Each row is a point on a tangle of strands that fork, close into loops and nearly touch. The rows are in no order.
In the rows, 128 means zero.
Points whose rows are less than 33.1 apart are linked; no others are. Some points are linked to none.
Fub: [141  57 128  67 139 102 118 177]
Lupa: [121 144 122 140 111 163 148 144]
niz: [142 127 115 107 133 134  46 140]
Meros: [108 134 188 100  72 112 173 140]
Ragad: [109 123 150 124  84 127 161 141]
Des: [147  56 158  84 132  94 148 172]
relig: [134 162  81 134 196 124  87  77]
lon: [138  97 141 132  99 120 119 155]
ziv: [129 130 132 171 117 136 133 117]
Goten: [130 149  93 151 156 143 101 110]
Mogub: [151  72 126  73 138 109  89 173]
Kar: [110 119 178 102  75 114 164 147]
merus: [127 163  96 120 170 137  54  97]
tid: [120  81 131  90 100 117 147 171]
Sezor: [107 106 110 105  98 130 135 161]
givan: [107 164 135 156 119 140 175 103]
kemup: [117  92 117  93  99 123 138 169]
tetub: [152 160  85 139 220 130 117  77]
Gudak: [134 113 152 153  95 123 132 131]
mem: [107 172 143 152 124 138 191  88]
dalog: [150 132 119 149 133 140  74 128]
Tela: [151  87 123  79 130 115  69 166]
bofa: [151 135 120 141 143 145  58 129]
sutop: [143 159 121 170 150 153 149 108]
vuteg: [107 141  96 155 122 136 141 115]
lalip: [134 124 116 146 121 141 107 137]
zub: [101 178 159 144 108 137 187  97]
zul: [121  96 180  87  88 102 172 156]
Metu: [124 146 137 179 126 127 157  94]
fiv: [103 134 100 140 107 134 135 128]
Tem: [101 175 173 136  92 138 180 106]
kofa: [120 103 154 117  86 121 153 152]
larav: [130 144 112 160 132 152 128 128]
nusu: [119 112  95 111 126 119  65 139]
katu: [157  72 144  97 123 113 114 171]
Kulal: [114 109  98 119 109 126 103 147]
dinup: [130 141 127 178 128 130 141 101]
Zako: [148 134 118 164 138 140  88 123]
Tepoz: [110 117 101 129 107 127 118 140]
fen: [157 157  88 153 211 131 142  80]
kug: [118 105  95 108 118 119  80 146]
zef: [129 173  94 116 189 139  56  79]
ruzi: [132 151  93 142 162 147  81 110]
duli: [115 114 202  64  89 101 184 155]
tekim: [128 158 126 170 157 129 184  78]
Kagun: [142 157  98 161 181 144 137  95]
lut: [116 147 151 171 108 123 160  98]
fefed: [114 148  82 156 156 129 130  96]
nezep: [113 143  88 156 143 133 126 107]
muko: [124  89 181  72 101 103 175 166]
lili: [150  60 152  94 121 101 130 169]
Mize: [141 116 121 136 119 142  92 151]
gigez: [146 161  92 150 193 147 103  95]
paku: [141 155 104 160 185 135 176  84]
benag: [104 148 188 111  73 120 173 134]
dadid: [108 134 145 135  87 133 158 131]
ful: [134 165  87 128 199 132  72  74]
kodof: [119 104 175 103  83 112 167 154]
Seg: [135 161 128 169 152 149 164 101]
posak: [139 125 112 116 130 138  62 143]
Gapo: [124 126 163 154  87 122 144 127]
zol: [148 145 122 128 151 146  50 130]
liv: [103 155 167 134  87 130 171 120]
mitil: [140 162  92 140 182 148  81  99]
Basez: [108 130 201  64  82 107 180 153]
Rezug: [122 165 134 166 150 138 184  88]
kebi: [116 137 134 149 100 137 150 130]
Pev: [121 150 120 157 127 154 154 120]
Num: [108 137 202  82  74 106 174 146]
Zik: [105 154 145 146  98 137 171 109]
mib: [103 158 188 118  75 124 167 119]
rud: [147  86 135 119 107 119 108 160]
vadup: [142 111 119 118 120 137  84 154]
Dakap: [127 146 100 116 152 140  48 113]
Muzit: [148 165  92 151 196 148 121  97]
susa: [147 159  94 157 197 134 164  83]
talot: [117 148  74 156 167 127 118  88]
Napak: [153  80 138 100 121 121  98 171]
kupi: [100 138 120 155 102 122 157 107]
Movot: [134 138 110 111 140 131  38 121]
vuded: [119 136 158 160  93 123 158 113]
mogiv: [ 99 115 113 113  93 127 144 147]
Lozu: [145 140 117 173 141 137 109 109]
Kolo: [135 152  95 159 165 146 115 106]
ves: [149  98 124  94 129 124  71 166]
begub: [150  64 128  66 144 106 103 180]
nesap: [124 154  75 147 182 126  96  87]
gedek: [130 133 117 148 119 146 122 136]
Dab: [127  67 136  80 117 104 145 175]
tirub: [118  98 193  56 103  96 190 160]
tolal: [151  99 126 106 122 131  85 165]
nusa: [138 108 139 147 100 128 119 147]
Rilak: [136 156 112 171 172 131 168  83]
makep: [133  58 129  74 129  96 136 174]
palu: [143  58 174  80 129  94 167 173]

A tip is a point with one link. Name the tips that can be reached along the links from each point below, in the order of the rows.
ves => ziv, nusu, Pev, mogiv, palu
dalog => zol, Lozu
Basez => kebi
fen => tetub, sutop

A fork is a point with three links, a tip a point with one. Leave the first point through the second and follow the links. Name the first fork or tip that comes.
Pev, larav => vadup
lut, vuded => Napak
Meros, benag => liv
kofa, Ragad => kebi

How many points has the smallest loop of links through each point below? Write 0 if it is on no loop.
tirub => 9
mitil => 7
Zik => 6
bofa => 0
kofa => 0
tolal => 0

Name the points in between on the shortest way along the links from the first point to the second, in order.
Basez, givan => Num > Meros > benag > mib > liv > Zik
Gudak, posak => nusa > lon > rud > Napak > tolal > vadup
muko, Meros => zul > kodof > Kar
talot, vuteg => fefed > nezep
makep, Tela => Fub > begub > Mogub
lalip, Tela => Mize > vadup > tolal > ves
